A landscape with many valleys, sampled at points; each row gives a point and its height.
A ball rolls from a point to the lowest of its 2 nearest points, and stops where none of them is lower. Distance is the straight distance between rows; heights are no part of it.
j_502: [146 156 151 102 132 173 137 158  85  56 164 143 106 149 116  72  95 155
 140 176 151 122 144]  h=686
j_791: [161 127 161  86 123 166 106 148  88  82 159 125 111 144  97  72  84 125
 165 195 125 133 148]  h=635
j_323: [122 185 117 153 116 142 162 136 108  45 159 141 135 172 114 140  88 156
  69 154 188 152 123]  h=588
j_359: [133 120  73 137 155 116 115  88 157 173 125 115 197 145 165 152 116 125
 120  91 144 111 165]  h=548
j_406: [126 113 159 116 108 161 157 133  91 205 112 165 110 118 111 109 138 160
 150 129  75  87 152]  h=462
j_583: [101 141 112 158 111 123  87 107 133 112 148 103 176 175 167 166  87 140
 104 115 132 132 166]  h=286
j_50: [146 153 137 146 117 141  91 118 119  71 157 113 115 147 146 124 134 143
 146 134 147 116 170]  h=584
j_360: [120 125 156  95  84 144 144 117 147 159  85 107 104 124 106 121 136 133
 180  89  72  85  73]  h=564
j_788: [150 150 111 126 206  81 165 118 129 154  94 159  81 151 162 161 152 157
  91  99 136  93 142]  h=349
j_188: [141  79 111 137  88 148 121 152 148 152  90 132 162  58 135 116 155  94
 158 114  89 162 135]  h=469
j_464: [133 108 170 121  87 132 151 137  89 160 123 182 115 106  93 134 116 140
 169 134  84 109 154]  h=371
j_606: [129 112 146  80 195 107 167  88 131 198  70  96  89 123 110 148 169 105
 101 100 106 106  76]  h=499
j_94: [115 166 129 141 114 130  79 112 121  75 159  99 154 196 122 171  79 136
  84 138 141 129 168]  h=218
j_392: [131 128 149 110 110 108 165 119 146 126  79 110  85 112 143 123 138 130
 176  84  84  99  62]  h=502
j_898: [ 56 172 143  98 118 112 115 130 151 110 130 130 135 152 136 126 104 120
 130 111  84 122  54]  h=511
j_289: [102 110 137 104  62 149 117 119 159 151  97 110 141 118 103 121 127 109
 187  97  61 123  86]  h=566
j_959: [166 102  96 105 145 134 103 120 133 144 109 113 126  56 144 164 176  83
 129 110 144 135 163]  h=383
j_923: [152 111 147 143 114  84 183 117 132 102  83 130  89  90 168 132 142 125
 170  94 102 126  92]  h=432
j_377: [115 119 171 134  69 115 191 121 109 130 133 187 133 128  51 136  74 127
 173 151 101 142 114]  h=380
j_848: [161 120 141 168 107 105 150 126 117  71 126 128 103 114 172 126 135 157
 163 121 147 130 145]  h=545
j_995: [ 97 111 145 122  79 143  87 157 116 117 168 110 152 131  97 122 116  81
 124 214 149 178 119]  h=367
j_720: [111  95 137 131  84 134 122 134 151 151 106 131 146  84 133 106 138  98
 172 108  73 144 107]  h=514
j_345: [134 166 118 153 152  99 134 128 120  81 138 155 111 156 151 164 110 166
 117 101 147 110 155]  h=219
j_138: [127 162 150 130  89 136 133 136 111  66 168 111 129 161 121 110 105 140
  95 216 184 154 110]  h=512
j_368: [159 100 144 135 124 120 158 123 113 137 100 118  76  82 180 129 172 143
 142 125 124 111 137]  h=337
j_353: [139 132  89 162 182 132 120 104 137 182 117 112 131 181 147 134 147 174
  61  83 135 100 164]  h=456
j_241: [108 119  98 155 108 107  77 104 152 106 150 108 191 152 155 166  98 104
 129 129 139 171 153]  h=333
j_175: [ 99  80 147 146  57 130 112 151 151 131 122 130 162 121 100 108 103  92
 155 174  80 194  99]  h=607
j_395: [140 137  67 127 198 135 129 104 139 185 140 114 180 128 128 129 159 136
  83  96 175 101 158]  h=509
j_678: [117 130  71 120 183 126 140  77 173 193 117 125 208 173 151 118 121 134
 104  87 139 103 131]  h=567
j_918: [129 129 137 144 143 149 142 146 114 154 126 129  97 117 172  79 163 172
 132 130 123  96 135]  h=193
j_390: [134 181 141 137 108 169  88 110 115  56 168 100 129 181 125 114 128 140
 118 142 133 116 172]  h=605
j_574: [136 104 164 118 130 152 172 134  98 205  95 135  90 100 129  97 166 154
 129 127  92  89 127]  h=528
j_634: [105 121 125 101 108 173 142 114 143 208 108 105 150 112  87  96 155 120
 154  92  87  94  85]  h=354
j_282: [148 148  98 157 189 100 175 124 135 159 110 132  73 175 142 101 179 185
  68  90 117 120 112]  h=378
j_183: [115 122 169 121 108 114 105 161 103 126 154 165 110  96  75 148 115 101
 151 143 128 122 148]  h=156
j_93: [133  96 135 104 179 114 163  87 130 195  86 101  97  85 138 154 181 101
 105 111 116 125 105]  h=460
j_60: [ 69 149 138 107  95 169 128 125 136 197 128 148 147 127  81 115 136 119
 151 106  65  96 110]  h=231
j_409: [174 139 113 125 174 112 112  95 121 137 106 109  92 142 163 182 151 144
 107 102 149  85 182]  h=444
j_254: [118 152 109 166 157 134 161 137 138 147 130 136  86 155 164  77 175 195
  97 102 111 107 114]  h=314
j_340: [194 101 108 122 136 123  85  83 137 117  94  93 142 153 147 196 101 111
 125  93 134 104 205]  h=506
j_789: [ 89 182 103 136 126 128 155 166 110  68 163 184 111 152 145 127 116 164
  69 129 133 151 116]  h=630
j_759: [172  85 151 155  98 105 170 139 117  85  97 141  99  87 167 111 130 143
 175 125 121 145 124]  h=497
j_900: [108 132 135 119 120 183  94 162 104 133 160 129 132 119 163  78 137 154
 142 156 131 120 159]  h=608
j_534: [138 127 111  90 124 168  84 158 117 135 155 121 148  75  97 123 156  72
 160 128 141 122 177]  h=304
j_772: [128 102 117  91 126 165 147 105 152 188  85  57 144 111  89 101 167 120
 149  84 115 103  52]  h=442
j_870: [161  87 100 114 172 118 136  86 137 166  98  94 115  78 162 172 178 104
 104 116 144 132 148]  h=417
j_310: [120 105 104 164 101 109  70 124 167  91 149 104 170 135 125 155 116  88
 135 163 147 200 132]  h=366
j_139: [105 165 106 132 142 148 157 187 107 100 157 186  85 133 137 102 138 177
 100 121 124 116 131]  h=658
j_687: [ 89 152 107 135 144 171  99 150 126 163 167 131 142 115 151  99 165 142
 114 124 139 110 151]  h=565
j_189: [138 152 125 146 163  75 147 113 131 119 111 154 103 138 173 159 125 149
 128  89 131 100 131]  h=285
j_158: [165 112 123 137 154 109 138  99 124 145 100  98  87  98 179 164 182 134
 116 118 138 117 155]  h=400
j_830: [120 110 161 149  89 116 196 150 126 116 147 163 122 107  59 131  58 112
 148 173 153 154  95]  h=477
j_403: [ 69 136 147 139  87 103 100 139 125 117 160 116 163 141 131 134 117  88
 101 188 141 180  90]  h=431
j_979: [129 157 133 120 139 176 165 189  81  78 150 173  97 130 125  88 109 172
 130 139 149 116 143]  h=698
j_981: [119 133  72  92 207 129 141  88 166 179 107 112 199 178 115  84 145 133
  99  80 142 112  77]  h=549
j_333: [206  79 145  97 117 158  93 155  86  95 107 124 111 114 115  85  91 138
 177 170  98 147 159]  h=556
j_280: [ 89 108 156 136  82 111 111 140 141 127 140 141 141 105 112 121 113  96
 161 134  86 159 101]  h=563
j_382: [149 107 146 148 110 136 191 151 133  89 149 145 109 100  80 120  64 117
 158 175 192 160 106]  h=538
j_416: [ 99 131 169 119  84 138 116 163  98 107 166 125 134 136 109 107 100 118
 106 222 155 156 113]  h=443
j_919: [126  75 154 157  70 112 132 161 158 104 136 131 132 117 106 104  84 121
 145 210 116 192  94]  h=650
j_365: [139 141  86 169 178 109 150 114 146 160 109 132 100 197 155 124 138 194
  65  81 112 100 143]  h=424
j_38: [137 128 120 113 138 133  79 141 122 144 138 130 129  79 128 149 156  90
 146 115 146 121 161]  h=348
j_652: [133 136 117 111 220  95 142 100 138 190  89 149  97 150 142 135 165 135
  83  98 120 105 105]  h=399
j_805: [ 54 161 154 123 103  90 113 123 134 106 149 133 157 150 139 135 100  98
 108 151 106 159  64]  h=473
j_960: [137 156 146 147 118 119 117 129 117  51 166 127 115 144 122 132 107 141
 134 154 168 135 142]  h=560
j_957: [136 120 100  94 196 126 143  73 155 179  86  81 169 153 128 103 160 118
 114  77 143 114  65]  h=526
j_838: [ 97 187 100 141 131 108 159 142 114  61 154 176 135 172 129 153  88 149
  51 136 161 162 107]  h=612
j_87: [152 120 101 130 148 108  81  94 142 137 120 123 155 137 164 175 120 114
 133  99 145 117 182]  h=529
j_658: [127 139 141  91 120 174  64 148 113 103 172 120 139 118  87 106 141  69
 158 162 139 137 167]  h=244
j_36: [166  70 151 161  90 109 147 164 153  85 120 146 112 101  98 108  88 132
 164 178 131 178 109]  h=685
j_667: [125 103 176 135  75 113 136 143 109 140 136 178 121 109  63 143 102 114
 166 154  99 139 138]  h=273
j_321: [ 49 178 108 107 136 118 104 120 157 122 132 139 154 172 167 126 113 128
  93 116  89 131  76]  h=539
j_904: [ 78 139 140 118 125 124 109 137 136 177 135 146 138  99 117 134 132  97
 146  99  91 113 111]  h=339
j_104: [180  92 157 113 107 143 118 156  95 102 116 140  93  92 134 104 124 135
 175 152 124 126 154]  h=491
j_604: [102 135 130 115 114 141  65 148 120 100 179 114 154 124 103 138 129  75
 134 168 158 160 146]  h=300
j_197: [147 177 130 155  85 141 164 111 128  49 161  93 137 173 107 132  82 147
  82 191 199 147 117]  h=554
j_771: [133  90 101 143 104 127  93 158 157 119 119 126 172  74 126 134 149  80
 155 122 123 179 142]  h=430
j_861: [132 107 119  77 176 138 134  96 144 178  73  54 141 140  98 109 167 117
 123  76 142 107  42]  h=495
j_149: [165 119  86 140 189 139 132  86 123 185 114  85 163 155 135 151 152 149
  69  90 166  99 175]  h=484
j_133: [138 131 143 158 112 107 152 131 142  59 168 125 114 128 110 129  85 131
 138 174 186 157 112]  h=587
j_967: [120 176 118 140 138 114 110 131 119  64 154 148 129 188 128 170  86 162
  82 128 146 121 159]  h=140
j_639: [177  79 151 107 111 145 147 144  91 152  93 133  77  75 150 121 156 141
 152 145 110 112 159]  h=418
j_726: [103  98 110 159 104 101  88 143 172 107 127 127 179 106 125 137 123  73
 152 137 114 202 111]  h=397
j_424: [195 130 128 135 142 103 108  91 118  86 102 107 101 142 149 191 126 129
 135 100 143 104 186]  h=478
j_798: [ 97 158  74 125 175 150 117 138 140 184 165 126 176 112 129 112 159 128
 103 103 153 109 141]  h=535
j_269: [129 139 161 129 140  92 129 157 105 108 140 168  92  91 108 155 118 121
 146 115 137 110 135]  h=19
j_373: [106 150 128 108 187  98 125 125 140 184 108 157 102 125 138 138 145 123
 111  89 104  92 104]  h=435

For each start below, name the point where the ball stops.
j_678 => j_368
j_981 => j_60
j_139 => j_658
j_898 => j_658
j_919 => j_967
j_289 => j_967
j_502 => j_368
j_321 => j_658
j_93 => j_658
j_687 => j_918
j_606 => j_967

Call two points neighbours if one is among the 2 nearest of the other. Go from one point of each pair to the other, from neighbour to neighbour, staying as low as possible. Name the highest point that can't be avoided.
j_60, j_960 => j_50
j_923, j_967 => j_289
j_658, j_368 => j_870
